Points on a hilly landscape, in no order, each with its height.
A ball rolls from a point to the lowest of its 3 nearest points, and stops where none of them is lower. Distance is the straight distance between rows; heights are no part of it.
k781 (h 32.4): [139 130 188 113  78  98 154 153]
k132 (h 40.4): [133 120 155 152  80  91 109 136]
k811 (h 34.2): [116 126 104 140 163 132 112 137]
k130 (h 49.6): [ 91 124 111 119 172 149 132 167]
k987 (h 9.1): [127 141 141 131 136 125 142 118]
k623 (h 41.4): [113 133 140 130 133 115 134 151]
k75 (h 51.9): [159 119 175 126  53  91 130 120]
k755 (h 29.3): [ 99 120 100  92 192 180 142 183]
k103 (h 25.2): [117 133 170 123 102 105 150 158]
k559 (h 46.1): [102 134 129 119 156 137 141 155]
k527 (h 35.4): [120 122 122 159 117 100  97 141]
k712 (h 12.3): [141 143 145 142 113 111 132  93]
k664 (h 40.3): [117 126 141 148 110 102 117 156]
k145 (h 51.4): [ 86 142 126 111 154 152 156 192]
k307 (h 29.0): [143 126 157 143  86  94 124 122]
k852 (h 24.3): [132 132 126 105 178 158 146 107]
k442 (h 14.8): [129 116  96 123 180 147 113 112]
k569 (h 46.6): [ 78 150 142 104 126 149 170 207]
k270 (h 41.9): [ 82 141 142 114 111 134 148 220]
k271 (h 39.6): [126 137 183 106 101 119 170 154]
k119 (h 47.7): [150 148  88 168  96 124 101  65]
k742 (h 42.0): [133 128  78 159 147 133  93  94]
k717 (h 39.5): [143 135  75 165 131 132  90  70]
k554 (h 39.4): [147 130 135 156  63  88 102  99]
k17 (h 9.5): [133 137 172 129 102 107 151 122]
k473 (h 45.7): [ 94 126 135 137 128 124 129 178]
k37 (h 51.8): [106 145 154 101 153 150 175 149]
k625 (h 30.9): [142 126  97 136 163 148 112  88]
k843 (h 46.0): [137 132  92 174 105 107  89  92]
k400 (h 27.9): [141 137 125 162  90  98 110  96]
k405 (h 55.5): [148 112 172 125  63  84 134 143]
k243 (h 32.5): [108 123 156 131 101 108 135 175]
k245 (h 69.1): [139  98 157 135  55  76 101 176]
k180 (h 57.1): [178  95 180 107  25  76 121 126]
k670 (h 37.3): [139 109 103  96 200 182 138 111]
k532 (h 36.1): [119 132 144 145 113 104 122 139]
k901 (h 48.8): [101 142 138 104 159 143 157 160]
k690 (h 38.9): [147 127  82 140 159 149  99  76]
k824 (h 25.9): [120 133 127 129 154 128 128 123]
k355 (h 62.7): [126 113 171 131  66  90 125 170]
k464 (h 47.6): [153 154 123 155  79 114 120  64]
k552 (h 41.0): [148  97  83 101 197 178 114 104]
k513 (h 44.4): [ 99 141 161 112 116 128 163 179]
k871 (h 28.5): [134 122 104 111 184 161 129 100]
k603 (h 15.3): [129 130 110 126 169 140 121  99]
k327 (h 30.2): [132 114  76 135 171 145  95 104]
k799 (h 37.7): [122 106  91 104 200 172 127 140]
k207 (h 61.9): [167  92 169 118  27  75 109 145]
k444 (h 22.6): [147 144 107 138 145 146 126  68]
k941 (h 51.2): [112 140 142 113 157 141 162 132]
k707 (h 39.2): [135 130  96 148 145 129 102  98]
k988 (h 38.4): [ 92 134 148 127 108 117 140 203]
k773 (h 44.7): [142  93  75 104 200 182 109 115]
k706 (h 29.5): [124 131 126 155 123 106 107 122]
k855 (h 45.6): [143 143 107 153 109 118 113  69]
k600 (h 51.7): [137  72  86  77 209 203 120 144]
k876 (h 47.5): [155 152 100 163  82 120 111  56]
k640 (h 56.8): [173 121 159 136  38  82 113 105]
k525 (h 34.3): [118 120 110  96 195 174 147 137]
k433 (h 41.8): [160 138  93 118 163 166 130  55]
k534 (h 51.3): [102 147 182  96 112 129 179 182]
k983 (h 32.2): [104 125 114  98 188 168 146 160]
k222 (h 30.4): [154 123  99 100 182 175 137  71]
k333 (h 44.6): [ 81 149 151 109 111 141 162 215]
k462 (h 34.5): [123 120 104 104 190 164 135 132]
k820 (h 36.0): [139 141 148 124 138 127 154  98]
k214 (h 23.7): [127 136 124 145 133 120 119 108]
k152 (h 34.7): [146 134  91 149 143 135 105  71]
k873 (h 21.2): [145 136 144 144  84 102 124  95]
k523 (h 42.1): [ 97 135 163 118 113 120 158 187]
k536 (h 42.4): [131 133 102 163 125 117  96  97]
k563 (h 41.6): [144 121 158 144  65  85 109 126]

Where does a ball stop that starts at each point below?
k130 => k755
k625 => k442
k799 => k755
k536 => k152
k532 => k987
k670 => k442
k222 => k442
k527 => k987

Call two points neighbours if one is among the 3 nearest of the other. Go from one point of each pair to the other, from neighbour to neighbour, staying as low as possible. Name the highest point that can't be avoided.
k987, k755 => k462
k444, k712 => k811
k442, k444 => k625
